Points, in no order, along strands that fork, close into loops and pass close to each other.
(in the rows, 128 means zero)
Points whose rows are less than 93.9 apart are linked; no others are. Some points are linked to none.
q_266: [114  84 125 146 177  97  80 154  63  95 176 153 137  70 106 104 145 176
  52 126 121]
q_621: [174 115 138  96 105 164 138  79 183 136 129 112  90 178 184 176 159 143
 157 126 129]
q_916: [127 144 152  90  97 157 188 123 205 126 101 128 101 162 177 111 105  55
 159 138 160]
q_35: [187 107 156  45 136 167 163 111 160 115 122 156  95 147  98 170 151  92
  99  73 117]
q_535: [119 140 132 153 181 120  89 120 159 125  55 126 151 110  75 123 110 111
 136 122 151]
q_580: [164 141 167 109 169 168 150 117 100  76  86 139 107  83 145 125 157 141
  95 124 143]
q_302: [ 70 134 101 138 122  84 108 104 136 177 120 125 127 143 113 126 105 110
 180 102 164]
q_798: [182 115 116 159 130 103 136 138 134 134 151 156 143 164 102 127 103 107
 139 138 108]
q_48: [194 124  94 100 135  89  95 105 111 138 182 155 117 168 106 180 122 176
 149  83 117]
q_227: [162  98 158  85 137 177 140  64 199 126 101 116  87 142 179 160 165 117
 139 134 148]
q_973: [113 165 110 124  67 130 184 148 117 121 174 141 116 165 175 122 109 133
 169 129 138]
q_367: [103  79  82 168 161  69  61 129  87 140 185 160 163  80  88 115 122 176
 114 138 116]
q_197: [161 157 114  84  70 162 193 147 170 135 137 116 124 168 122 140 118 110
 126 130  84]
q_991: [167 107 139 150 160 134 104  93 182 152  74 106 142 143  93 140 125 107
 136 139 119]
q_878: [173 121 156 158 121 156 150 136 198 122  86 116 142 156 139 115 118  80
 136 173 104]
q_692: [183 114 157 144 150 130 106 105 186 123 138 141 107 191 159 158 120 100
 149 112 153]
q_869: [139 141 106  98  72 139 195  70 198 160 102 106 102 165 167 112 124 117
 190 151 137]
q_327: [161  77 137 125 123 133  89 146 115 144 172 119 107 158 126 172 158 142
  91 100  88]
q_730: [ 85 147 125 167 185 127  88 103 121 113  75 113 128  86 130 111 136 189
 120 136 185]
q_110: [150 147 146  97 108 130 161 170  75  74 155 157 132 132 129 136 134 144
 106 117 102]
q_491: [181 121 148  68 135 158 158 100 181 116 148 166  85 176 151 168 124  70
 130  91 169]
q_595: [ 63 129 105 158 153 108  57 125 136 126 112  94 163  94 103 139 138 197
 147 145 126]
q_427: [117 151 142 142 158 117 121 180 109  65  89 140 187  77  80 100 114 149
  93 155 102]
q_799: [110  82 150 129 179 119  69 159  68 110 160 131 112  78 109 118 169 168
  35 100 125]
q_362: [ 90 165 125 128  72 105 149 144 191 168 123 110 123 186 125 104  80  81
 208 122 135]
q_928: [147 128 160 179 151 128 106 159 146 101 125 138 137 158 141 126 111 115
 131 142 134]
q_53: [104  94 116 156 101 129 134 133 123 170 179 118 116 151 155 125 127 100
 120 140 120]
q_748: [137 154 143  81 114 184 188  95 110 119  85 104 122  79 173  85 148  98
 106 152 137]
q_784: [163 126 168  91 170 160 141 131  77  70  90 141 116  73 112 125 172 161
  67 105 102]
q_457: [196  89 174  80 157 161 153 123 135  99 114 147  96 119 115 149 167 112
  70  96  99]
q_778: [ 94 148 103 125  75 132 155 141  98 130 165 121 124 147 168 148 134 164
 163 133 113]
q_89: [151 160 113  99  69 152 196 126 189 127 171 128 104 208 166 145 106 118
 165 115 138]
q_854: [111 119 115 140  86 123 141 109 175 178 166 112 113 199 144 136 104  97
 176 112 131]
q_720: [112 152 121 130 110 106 137 160  75  93 165 156 151 118 130 136 116 151
 136 133 123]
q_909: [123 153 128 168 132 118  97 164 132  88 106 117 166 125 116 126 116 166
 149 161  94]
q_615: [184 116 162  84 116 175 177 106 158  99 143 134  97 142 203 141 154 107
 109 132 137]
q_399: [ 67 113 119 145 159 112  99 146  57  99 171 137 157  42 113  77 135 178
  57 147 129]
q_88: [208  89 139 101 126 137 117 127 132 121 169 149  99 169 136 171 162 163
 103 105  87]
q_438: [137 139  69 147  68 113 187 118 160 169 183 130 111 187 164 118 100 147
 192 134 112]
q_278: [184 146 154 144 127 157 169 142 164 109  74 126 133 118 150  87 113  92
 124 186 112]
q_390: [ 84 122 137 195 137 110 123 150 123 142 136 132 128 126 153  75  99  91
 121 146 179]
q_705: [190 135 141  73 157 141 108  98 163 125 134 158 114 165  88 198 124 109
 139  49 133]
q_364: [101 138 150 156 109 144 146 122 173 148  94  93 112 151 169  91 121  76
 153 158 159]
q_462: [ 76 146 103 174 122 118 140 154 102 138 105 103 154  72 143  46  98 125
 134 184 129]
q_908: [200 139 105  99 104 135 162  90 221 141 157 134 120 213 131 149  93 108
 166 108 129]
q_984: [ 46 140 125 151 128 126  95 132 126 136  87  77 154  98 120 121 142 164
 143 152 134]
q_678: [154  81 100 138 140  96 108  97  97 179 157 143 122 118 101 125 147 135
  96 121 122]
q_236: [184  88 160 118 199 165  90 102 111 115 107 133  81  88 149 131 184 156
  59 109 141]
q_195: [142 121 142 108 132 125 133 158  79  74 106 131 156  87 101 122 153 175
  86 137  68]
q_549: [121 101 120 127 151 121  65 122 116 139 108 104 154 110  84 152 160 174
 109 124  91]
q_861: [ 70 160 156 120 148 141 112 169 104  80  93 127 150  93 113 140 132 125
 117 120 148]
q_484: [ 81 143  90 167 146  82 106 143  83  84 139 153 180  55 118  83 110 184
 130 173 131]
q_57: [ 66 154 155 157 182 151  71 166 129  80  86 114 150 104 111 132 125 164
 112 115 166]
q_822: [133 122 139 153 185 142 123  96 101 119  97 130 120  81 150  94 140 136
  79 136 183]
q_556: [101  91 124 175 145 122 101 131  76 139 157 110 126  86 157 110 157 177
  83 149 126]
q_926: [103 155 133 185 151  90 106 138 157 126  90 129 146 145 129  93  90 110
 183 134 171]
q_604: [195  89 153 126 193 161 101 109 133 103  79 127 105  97 119 147 183 163
  70 111 100]
q_795: [169  81 126 114 150 115 120 102 115 156 129 145 111 121  88 133 146  88
  75 102 130]
q_267: [157 102 119 131 143 123 120  73 176 166  97 117 126 146 103 129 126  76
 140 118 149]
q_584: [117  92 141 150 160 138 110 131  64 121 142 108 129  60 148  86 159 181
  38 146 121]
q_801: [153  99 123 154 160 127 109 104 146 149  71 107 148 104  91 118 137 135
 100 157 111]
q_19: [ 62 158 110 114 126  96 120 152  88 112 120 145 168  79  90 113 106 123
 124 134 142]
q_612: [194  97 129  83 162 102  80 126  98 123 160 166  87 143  97 173 155 154
  92  68 105]
q_109: [127 125 121 108 134 139 126  95  96 138  90 102 124  91 131 136 159 151
 117 132 131]
q_853: [ 73 115 108 139 122 103 138 157  44 115 176 142 170  44 117  71 128 140
  77 149 108]
q_598: [122 147 120 121 107 123 146 110 134 136 107 123 115 143 145 137 122 128
 158 141 144]
q_352: [133  88 134 142 118 128 115 137 131 161 165 120 117 160 123 147 135  95
  93 115 110]
q_341: [ 97 150 154  89 112 149 150 139 104 110 126 132 109 131 140 150 139 105
 114 105 154]
q_408: [138 192 134 124 123 128 166 154 133  97  78 141 127 114 140  91  91  97
 156 161 155]
q_149: [115 170 132  97  69 159 196 125 151 123 150 122  94 175 192 129 125 114
 168 134 153]
q_900: [ 73 126 143 179 162 150 121 103 133 147  83  87 108 100 152  75 139 134
 109 154 198]
q_539: [143 116 111 105  84 130 166 106 184 173 159 128 109 184 135 132 109  71
 141 121 138]
q_832: [ 90 168 139 139  96 144 143 191 148 120  89  89 145 131 135 105 107 106
 151 168  90]
q_731: [130 154 116 105  66 155 202 142  81 121 161 118 125 117 180 102 134 142
 123 157  98]
q_632: [131 177 153 109 136 156 163 123 131  94  56 126 119 111 145 116 126 109
 149 140 152]
q_837: [126 120 131 139 147 112  99 142  78  98 141 148 140 107 117 137 141 161
 107 129 124]
q_771: [149 144 158 136 184 156 145 142 130  87  60 139 146  84  95  95 123  93
  89 134 153]
q_543: [151 101 115 120  98 139 157  83 125 171 133 111 109 135 150 122 152 119
 111 160 115]
q_129: [176 119 142 116 115 138 112 121 182 145 174 123 126 215 121 187 112 109
 154  86 115]
q_393: [177 127  76 126  84 120 166 109 155 152 198 141 116 195 144 148 102 142
 166 114 123]
q_996: [ 88 185 144 149 116 130 158 162 144 109  68 108 122 111 150  68  90  94
 161 156 154]
q_859: [112 169  85 140  66 101 170 182 145 147 167 136 149 161 110 116  68 112
 177 135  90]
q_728: [124 114 150  89 164 137  68 125  99 124 128 132  95  99 114 176 173 157
  92  72 140]
q_911: [112 118 121 131 113 127 158  81 109 155 141 121  88 125 203 105 141 119
 139 144 182]
q_764: [120 117  71 149 134  78 116 118 107 165 158 162 159 116  85 120 102 122
 157 127 124]
q_435: [119 140  90 108 101 100 128 156  82 114 190 165 145 128 111 163 122 172
 146 107  97]
q_553: [169 105 176  95 154 188 113 134 150  96 119 127  77 136 160 183 184 133
 105  96 116]
q_495: [ 65 130 126 163 149 138  99 167 127 119  95  95 175  65  94  83 123 154
  76 171 111]
q_416: [ 41 147 122 178 139 107  92 162 101 100 136 123 158  94 150  90 118 168
 146 154 164]
q_691: [152  98 147  99 138 142 115  92 133 145 155 135  61 137 175 158 154 114
 106 105 172]
q_639: [149 131 160 143 116 173 137 149 166 113  95 106 134 150 145 141 142 112
 129 156  93]
q_935: [145  89 147 126 164 143  97 132  84 121 135 113 100  96 138 131 175 164
  50 120 125]
q_288: [171 139 108 115 125 111 138 120 110 114 104 136 150 116 102 142 135 164
 140 142  94]
q_548: [136 121 128 159 119 102 119 111 191 171 134 115 141 196 115 126  90  82
 182 118 121]
q_375: [130  94 100 132 120  84 146 144  66 140 188 169 144 103  96 106 130 124
  91 128 100]
q_403: [ 87 117 126 149 166 101  66 158 104  98 138 145 168  89  81 125 122 164
 104 129 130]
q_419: [119 118 160 151 142 158 129 107 172 140  81  95 107 127 168 114 148 107
 123 151 153]
q_998: [ 83 130 141 143 138 140 101 162 148 119  79  94 171  96  76 122 133 131
  99 148 100]
q_384: [ 88  98 108 170 152  91  33 122 136 169 151 103 156 137  95 148 119 155
 151 118 119]
q_545: [130 139 124 147 174  91  87 120 130 119 107 153 155 122  82 132 102 120
 135 108 157]
q_415: [181 108 137 108 178 101  40 134 113 115 159 159 110 133  99 181 145 170
 114  66 121]
q_874: [111 110 142 105 135 143  85 119  97 147 149 120  73 118 161 166 169 151
 107 105 159]
q_576: [ 75 145 135 135 187 144  80 130 106  90  83 113 145  63 115 128 144 202
 102 125 171]
q_115: [159  99 122 118 147  95 150 134  59 115 156 168 139  98  85  95 134 120
  69 117 108]
q_359: [166 122 114 180 153 110 123  91 126 127 101 144 129 121 141 103 120 135
 140 165 162]
q_142: [ 61 150  80 161  99  84 120 136 127 153 122 126 159 109 116 103  96 143
 202 154 119]
q_522: [180 148 133  90 138 124 139 117 162 121 141 166 125 180  96 169  97  88
 149  81 144]
q_340: [121 119 138 129 105 143 167 156  58 116 154 109 148  82 153  84 153 144
  69 155  81]
q_345: [ 97 155 137 160 137 146 144 154 114 124  86  97 154  71 147  62 112 120
 101 176 138]
q_202: [142 146 121 144  93 131 198 142 124 134 147 130 114 139 189  70 102  87
 135 171 144]
q_140: [ 84 152 102 119  93 129 144 113  80 121 118 108 137 105 150 129 142 177
 158 147 121]
q_342: [167 114 145  88 124 134 133 153  94  91 122 137 146 124  76 159 153 162
  89 109  57]
q_372: [155 101  89 138 116 110 131  88 124 183 133 121 128 130 106 129 134 133
 128 141 106]
q_214: [158 102 158 177 169 151  79 127 130 113 129 116 101 137 168 143 156 158
  94 138 146]
q_624: [184  95  96 126 126 110 119  74 159 183 142 134 118 165 118 148 125 114
 140 127 126]
q_287: [150 100 126  89 154  92 118 132  71 115 139 169 123 104  67 134 147 140
  74  95 107]
q_921: [126 155  98 144 139  76 107 137 117 122 137 160 171 120  83 124  89 123
 171 129 136]
q_409: [155 111 101  74  91 128 166 127  80 138 196 144  98 145 114 153 153 144
  87  93  95]
q_610: [156 130 165 115 109 168 138 151 194 117 119 114 134 182 131 165 124  94
 137 121  93]
q_888: [154 128 155 113 122 160 116 120 220 148 123 100 121 204 128 175 119  89
 162 106 109]
q_972: [119 101 117 147  86 143 168  92 145 180 123  88 110 133 172  88 142 106
 126 179 119]
q_365: [164 105 123  90 121 128 170  97  51 132 139 129 118  77 133 101 163 141
  65 128 105]
q_560: [ 58 150  73 149  89  94 145 155 100 152 148 128 161  94 121  96  99 123
 164 157 101]
q_424: [143 123 102  80  96 126 170 129 101 134 157 148 132 145  90 150 127 126
 105 104  93]
q_317: [ 56 131 109 158 121 118 101 163 110 110 119 101 187  58 105  91 130 175
 112 187  91]
q_897: [133 150 121 170 136  91  85 141 133  98 124 133 169 139 122 143 108 180
 189 145 115]
q_512: [ 84 135  90 141  96  97 139 176 107 143 166 146 172 107  94 105  98 104
 136 146  87]
q_179: [170 142 115  67  98 154 183  92 112 111 155 147  88 143 173 153 150 151
 128 112 152]
q_922: [ 60 103  90 170 134  79  58 130 114 151 180 133 152 112 126 143 122 172
 160 122 120]
q_394: [133 126 149 187 147 122 129 137 134 125 138 142 116 152 166 101 109  91
 130 147 175]
q_64: [149 130 145  79 111 186 181  84 129 126  96  99 103 102 179 126 165 123
 114 153 130]
q_544: [143 154 112  70  93 120 214 148  89 120 153 162 131 124 103 115 113 114
 102 114 105]
q_920: [101 158 123 129 117 100 118 149 110 112 169 159 121 169 142 152 106 133
 182 102 163]
q_347: [ 95 122 101 154 143 105  75 103  91 121 120 114 136  89 139 135 147 213
 142 149 139]
q_395: [158 105 151 163 197 133  48 140 119 102 129 134 109 122 132 150 146 168
  94 110 150]
q_884: [134 123 119 173  94 138 168 120 124 153 122  93 127 117 185  81 129 128
 139 190 105]
q_168: [165 107 117  79 106 115 164 120  53 119 167 150 118 103 120 129 159 166
  78 111  87]
q_890: [104 127 144 141 154 120  77  82 160 154 105 117  99 162 144 149 132 126
 180  93 190]
q_114: [ 99 145  99 151  76 108 202 145 125 171 165 135 112 136 172  63  81  77
 163 151 135]
q_607: [146 159 156 157 138 162 165 149 124  99  72 103 137  88 163  58 113 103
 106 182 131]
q_336: [172 134 144 134 173 152 138  88 107  99  94 139 102  99 160 115 147 137
 110 132 177]
q_119: [174 127 169 118 137 160 150 120 153  84 128 143  89 166 193 150 143 112
 143 123 168]
q_198: [ 43 148 110 147 160  91  81 141  96  77 131 138 178  60 112 100 118 193
 139 152 155]
q_45: [130 140  74 125  69 117 177 151 129 156 188 145 131 163 114 133 100 112
 141 122  95]
q_78: [143 121 103 178 152  99 133 117 104 140 118 137 148  83 125  74 116 137
 111 169 139]
q_429: [103 125 143 131 137 156 127  82 117 130 102 103  83 113 198 118 161 151
 137 137 180]
q_631: [191 118 167 108 138 159 151 132 138 101 121 143 116 146 128 145 144 108
  93 119 112]
q_642: [ 81 155 104 148  91  95 117 161 114 130 193 160 145 162 131 144  87 131
 186 108 130]
q_965: [127 127 162 147 117 147 144 135 192 130 116 124 107 181 171 118 111  68
 152 137 156]
q_163: [112 108 115 148 108 109  98 106 143 188 183 106 110 187 149 160 123 138
 178  96 129]
q_767: [105 145 135 128 125 146 119 147 163 127  52  94 162 115  81 132 122 111
 139 141  95]
q_871: [116 119 121 129 118  95 109 176 116 120 154 144 176 126  60 130 105 114
 111 133  86]
q_448: [122 114 106 155 139  95  92  94 102 151 161 139  97 138 153 140 133 146
 159 111 172]
q_259: [ 87 157 110 151  83  97 126 168 153 141 173 125 152 181 121 138  79 120
 197 115 103]
q_285: [ 57 115 122 141 143  88  56 166 104 110 169 140 166 110  91 145 121 131
 115 109 131]
q_126: [ 77 173 141 138  99 130 134 180 125 112 121 116 139 146 140 127 108 119
 158 140 131]
q_313: [134 124 156 121 191 163  84 142 125  83  73 131 127  86 102 153 158 160
 101  99 126]
q_167: [ 93  99 112 163 114 121 131 140  88 157 165 119 130 103 148 109 140 123
 105 149 121]
q_426: [152 123 141 140 129 130  79 120 141 126 133 114 118 170 141 180 145 163
 166 113 123]
q_831: [151 117 154  87 146 146  87 103 169 150 124 123 117 176 101 190 134  98
 142  58 138]
q_55: [128 132 159 101 144 153 133  88 187 130  93 133  94 154 149 151 130  85
 161  98 184]
q_530: [130 151 147  95  96 171 193 133 139 133  99 104 120 105 161  87 125  65
 101 153 129]
q_689: [ 98 159 134 171 153 123 120 121 138 105  62 104 135  98 135  94 119 161
 155 159 176]
q_885: [169 128 137  37 105 173 187  98 195 127 117 140 104 156 114 171 139  85
 126  96 120]
q_173: [ 63 142 109 201 131  95 123 163 121 146 126 121 145  98 145  51  90 114
 151 165 154]
q_666: [159 148 142  94  98 156 194 118 166 119 116 130 115 146 156 114 115  79
 128 155 138]
q_670: [148 114 123 118 125 117 162 128  60 129 176 169 107 116 150 111 130 115
  93 123 149]
q_391: [105 142 160 108 107 158 179 107 101 131 140 116  92 123 207  99 141  98
 113 143 171]
q_655: [144 146 127  55  85 168 183 120 154 129 129 120 110 155 127 170 140 113
 127 113 109]
q_190: [141 122 116 135  94 121 110 142 146 154 199 115 123 197 137 182 124 140
 156 101 102]
q_132: [162 114 157  67 133 171 102 119 154 130 128 124  92 157 131 206 178 137
 121  70  99]
q_701: [ 86 153  83 104  69 120 172 120 142 182 127 118 118 146 115 122 107  97
 164 128 114]
q_387: [110 112 159 165 196 158  89 133 125 122 101 115 120  92 126 115 144 148
  54 125 171]
q_939: [170 132 140  97 123 136 138 154 135 112 117 141 152 145  70 166 134 129
 112 105  67]
q_229: [137 141 141  66 106 167 173  89  98 120 129 117  92 118 170 141 163 144
 114 122 137]
q_247: [105 152 157  92 126 141 124 169 107  90 111 146 146 121  99 162 131 114
 112 103 117]
q_437: [105 130  90 169  94 103 124 140 110 133 137 113 165 110 131 105 126 180
 162 178  78]
q_208: [ 88 120 155 177 193 161 101 117 160 134  75  99 109 107 136  95 132 127
  80 129 199]
q_504: [ 85 146 109 132  82 107 179 119 145 171 125 120 100 134 161  74  94  67
 172 148 166]
q_452: [120 151 150 162 176 143 124 128 164 116  52 120 136 101  99  96 110  91
 120 138 170]
q_849: [136 147 155 120 169 147 144 159 110  68  62 131 162  69  87  96 128 128
  83 139 106]
q_645: [112  94 130 157 135 115  73 125 133 164 154 109 137 154 108 146 126 118
 127 113 122]
q_187: [ 92 174 114 146 104  89 136 135 126 130 133 143 128 153 153 108  95 137
 205 129 168]
q_245: [163 147 141  91 121 144 177 116 158 114 130 166 108 163 128 143 108  77
 136 109 157]
q_986: [132 113 102 115 153  88  64 119 114 130 129 132 169 108  68 160 130 172
 131 108  97]
q_656: [100 115 136 104 150  83  55 165  91  96 178 165 157 112  70 164 129 161
 114  83 107]
q_87: [188 134 103 130 110 124 154 120 138 122 158 148 120 174 129 149 118 142
 148 130 114]
q_264: [143 123 163 103 111 175 163 149  81  99 127 114 124 106 154 121 161 130
  72 140  93]
q_354: [123 144 121 150 106 105  87 131 144 130 138 105 146 175 133 164 120 169
 197 120 108]
q_430: [ 75 123 135 184 153 115 104 156  99 117 148 134 140 111 141 100 115 127
 107 142 170]
q_967: [109 166 154 130 152 161 143 118 110  98  54 107 126  84 147 103 137 140
 129 148 163]
q_579: [117 163 109  95  87 123 188 170  82 115 143 145 152 101 109 100 107 119
 118 142  90]
q_577: [165 125 153 123 126 143 153 153 127 108 109 141 133 125 112 115 125  83
  85 138 112]
q_38: [183 104 134  61 144 123 130 121  87 121 139 162  89 125  96 160 156 143
  81  75 107]
q_18: [151 108 160 123 125 165 152  77 195 129  74 105  97 143 193 125 150 115
 148 163 150]
q_769: [119 122 132 131 112 131 147 155 126 145 116 123 142 126 100 110 117  74
  94 143 111]
q_791: [143 125 104 102  72 139 189 124 132 155 185 141 112 166 148 123 119  99
 114 133 122]
q_381: [132 124 155 112 169 148 107 146  92  67  93 124 141  68 101 131 169 189
  73 118  99]
q_169: [177 138 115 150 111 120 164 141 150 139 139 148 135 153 129 105  91  74
 139 158 125]
q_139: [ 99 128 143 155 167  96  75 180 110  58 135 149 191  80  61 108 119 167
 104 147 101]
q_314: [151 111 133 126 150 144  67 122 141 128 104 110 132 129 104 179 158 161
 130 111 101]
q_39: [119 119 104 107 126  74  78 154  79 108 209 168 155 129  90 170 123 172
 138  96  98]
q_993: [120 120 163 122 176 155  85 123 147 124  94 127 119 125  95 164 137  98
 103  89 151]
q_958: [186 121 156  95 122 145 164 152 105  86 159 164 106 155 131 152 142 125
  93 104 113]
q_929: [108  90  82 161 134  74 112 136  75 144 188 170 163  75 101 103 120 138
  99 143 105]
q_903: [183 122 135  54  96 177 200 114 210 129 156 141 104 182 139 151 120  76
 109 122 124]
q_439: [215 120 112  96 121 122 137 114 134 123 167 160 111 180 112 175 128 152
 126  95 112]
q_531: [138  92 154 137 155 170 123  92 149 149  95  96 101 113 144 127 169 110
  82 138 143]
q_754: [184  90 140 128 179 146 117  91 139 132  75 129 118  87  89 131 160 127
  82 121 124]
q_609: [132 114  78 145 104 102 176 129  67 151 161 148 142  91 117  82 113 111
 108 148 109]
q_805: [128 121 147 102 147 128  89  82 161 157 125 127  96 161 141 175 128  99
 159  75 175]
q_562: [128 142 134 124 130 108  90 153 153 132 126 130 177 158  57 163  93  94
 144  87 106]
q_194: [171 106  97  92 135  89  97 116  92 157 185 163 106 133  92 166 135 145
 117  74 125]
q_930: [ 83 117 116 198 118  94  83 152 147 150 149 107 157 150 130 115 108 144
 183 149 105]
q_546: [111 144 138 110  93 131 162  71 196 147  78 101  93 171 168 112 126 125
 205 140 155]
q_268: [158 117 142 152 187  91  35 140 113 108 145 152 144 132  97 168 124 155
 122  95 143]
q_80: [136 140  85 115 104 108 184 126 103 166 124 143 140 102 108  78 102  90
 123 156 119]
q_31: [174 127 149 134 130 128 145 111 213 138 131 144 115 198 151 129  96  61
 160 126 159]
q_492: [ 87 143 128 145 110 117 138 164 158 157 107 115 139 129 101  91  87  61
 140 145 135]
q_797: [105 146 128 171 124 127 126 106 156 132  59  89 124 134 161  91 135 163
 182 162 142]
q_319: [104 125 152 172 157 136  65 130 156 122  98  96 135 146 125 141 131 154
 147 127 149]
q_346: [120 127 144 125 140 136 139 161  66  90 127 116 170  57 107  88 142 164
  59 153  79]
q_673: [133 132  94 193  94 116 150 153 124 151 131 114 152 119 149  88 110 137
 158 189  79]
q_383: [136 117 129 129 129 121  70  98 157 152 159 110  99 192 151 184 135 159
 184  88 138]
q_892: [ 72 151 160 109 121 150 148 130 107 120 110 119 108 110 165 114 138  93
 115 127 181]
q_648: [118 145 125 102 117 141 131 116 176 151  63 104 140 136  97 150 124 101
 159 124 114]
q_301: [151 121 191 122 161 194 127 132 150  82 104 132  88 134 178 164 167 115
 116 101 152]
q_846: [137 118 122 140 167  80  42 130 113 136 176 147 153 155  88 174 107 144
 145  80 130]
q_50: [ 58 152 132 151 109 110 114 182 124 135 121 119 152 125 116 110  94  83
 143 138 134]
q_23: [ 96 133 115 119 117  85  84 157 117 130 169 146 187 146  66 159 100 120
 141 101  89]
q_97: [ 60 159 121 146  95 106 153 149 155 169 104 107 119 142 136  76  90  74
 188 141 147]
q_516: [134 129  87 167 143  89 114 137  95 105 130 156 175  85 100  96 114 162
 136 170 112]
q_147: [193 129 119 106 117 142 160  72 193 138 147 138 100 201 157 161 133 139
 178 117 135]
q_263: [134 147  75 118  57 120 205 103 180 174 142 113 105 177 155 106 101 114
 190 139 129]
q_896: [149 120 116 112 129 139 161  76  74 144 116 109 117  79 155  95 160 144
  99 144 129]
q_940: [ 82 128  80 135 101  79 124 113 125 187 163 138 147 141 101 128  94 109
 184 113 127]
q_186: [137 122 145  81 109 162 137 114 144 133 120 107 117 151 110 186 154 132
 121 110 106]
q_821: [101 168 110 109  66 139 193 160  88 129 133  98 146  93 156  93 115 126
 141 168  88]
q_781: [115 123 125 146 171 104  61 100 126 140 133 134 104 146 135 149 129 148
 158  96 191]
q_12: [ 58 113  79 173 143  91 110 115  87 152 147 132 150  48 121  79 121 157
 112 156 142]
q_446: [153 139 148 131 108 157 145 150 116  96 123 116 135 144 158 146 145 155
 134 153  91]
q_994: [170 103 140  87 131 138 151  69 175 136 157 154  71 153 178 139 139  86
 120 121 176]
q_418: [134 103 157 120 127 171 135 131 122 130 113  99 114 117 145 130 169 116
  72 137 114]
q_886: [ 77 132  96 137 112 103 104 131  86 119 144 123 152  94 138 134 137 197
 156 154 108]
q_86: [122 127  70 103  87  98 149 137 114 168 185 144 145 156  72 158 109 126
 137 102  90]
q_943: [107 155 132 102  91 144 144 128 209 159  93  94 118 178 122 135 107  86
 182 126 119]
q_98: [124 138 140 141 136 109  88 132 183 155 118 110 162 176  89 149  84  85
 173  98 125]
q_251: [139 115 163 110 192 165  79 118 143 109  88 129  96 104 114 166 169 139
 104  77 155]
q_44: [119 134 170 110 174 160 107 104 187 126  68 122 114 138 107 163 136  79
 154  86 175]
q_982: [135 134 163 174 150 145 109 174 127  83 103 126 154 119 129 118 122 135
 104 150 119]
q_154: [ 53  98  90 174 114 100 101 130  92 173 177 122 129 116 146 122 130 148
 144 129 129]
q_128: [120 171  89  93  85 117 190 126 131 158 108 131 126 120 107  97  87  78
 153 139 134]
q_582: [ 76 144 111 165 103 107 120 112 151 154  90  95 135 136 139  99 117 155
 206 156 128]
q_451: [186 139 108  74  99 156 203  72 146 126 126 144  93 146 168 135 141 136
 139 140 139]
q_574: [137  94 152  83 156 144 112 129 111 121  91 123 115  94  70 158 169 129
  67  94  90]

A piece is all that can be reached along the links. How many separate loops has the piece of each point below (a circle has one, a figure eight two, a Y none), and how many tips (points with one link)?
q_998 -> loops 1, tips 7
q_409 -> loops 1, tips 8
q_795 -> loops 1, tips 10
q_18 -> loops 2, tips 6

How many points has the smallest loop of links through each point below? Write none if it is on no loop.
q_878 -> 21
q_922 -> 7
q_522 -> 14
q_967 -> none
q_418 -> 20
q_656 -> 7
q_822 -> none
q_437 -> none
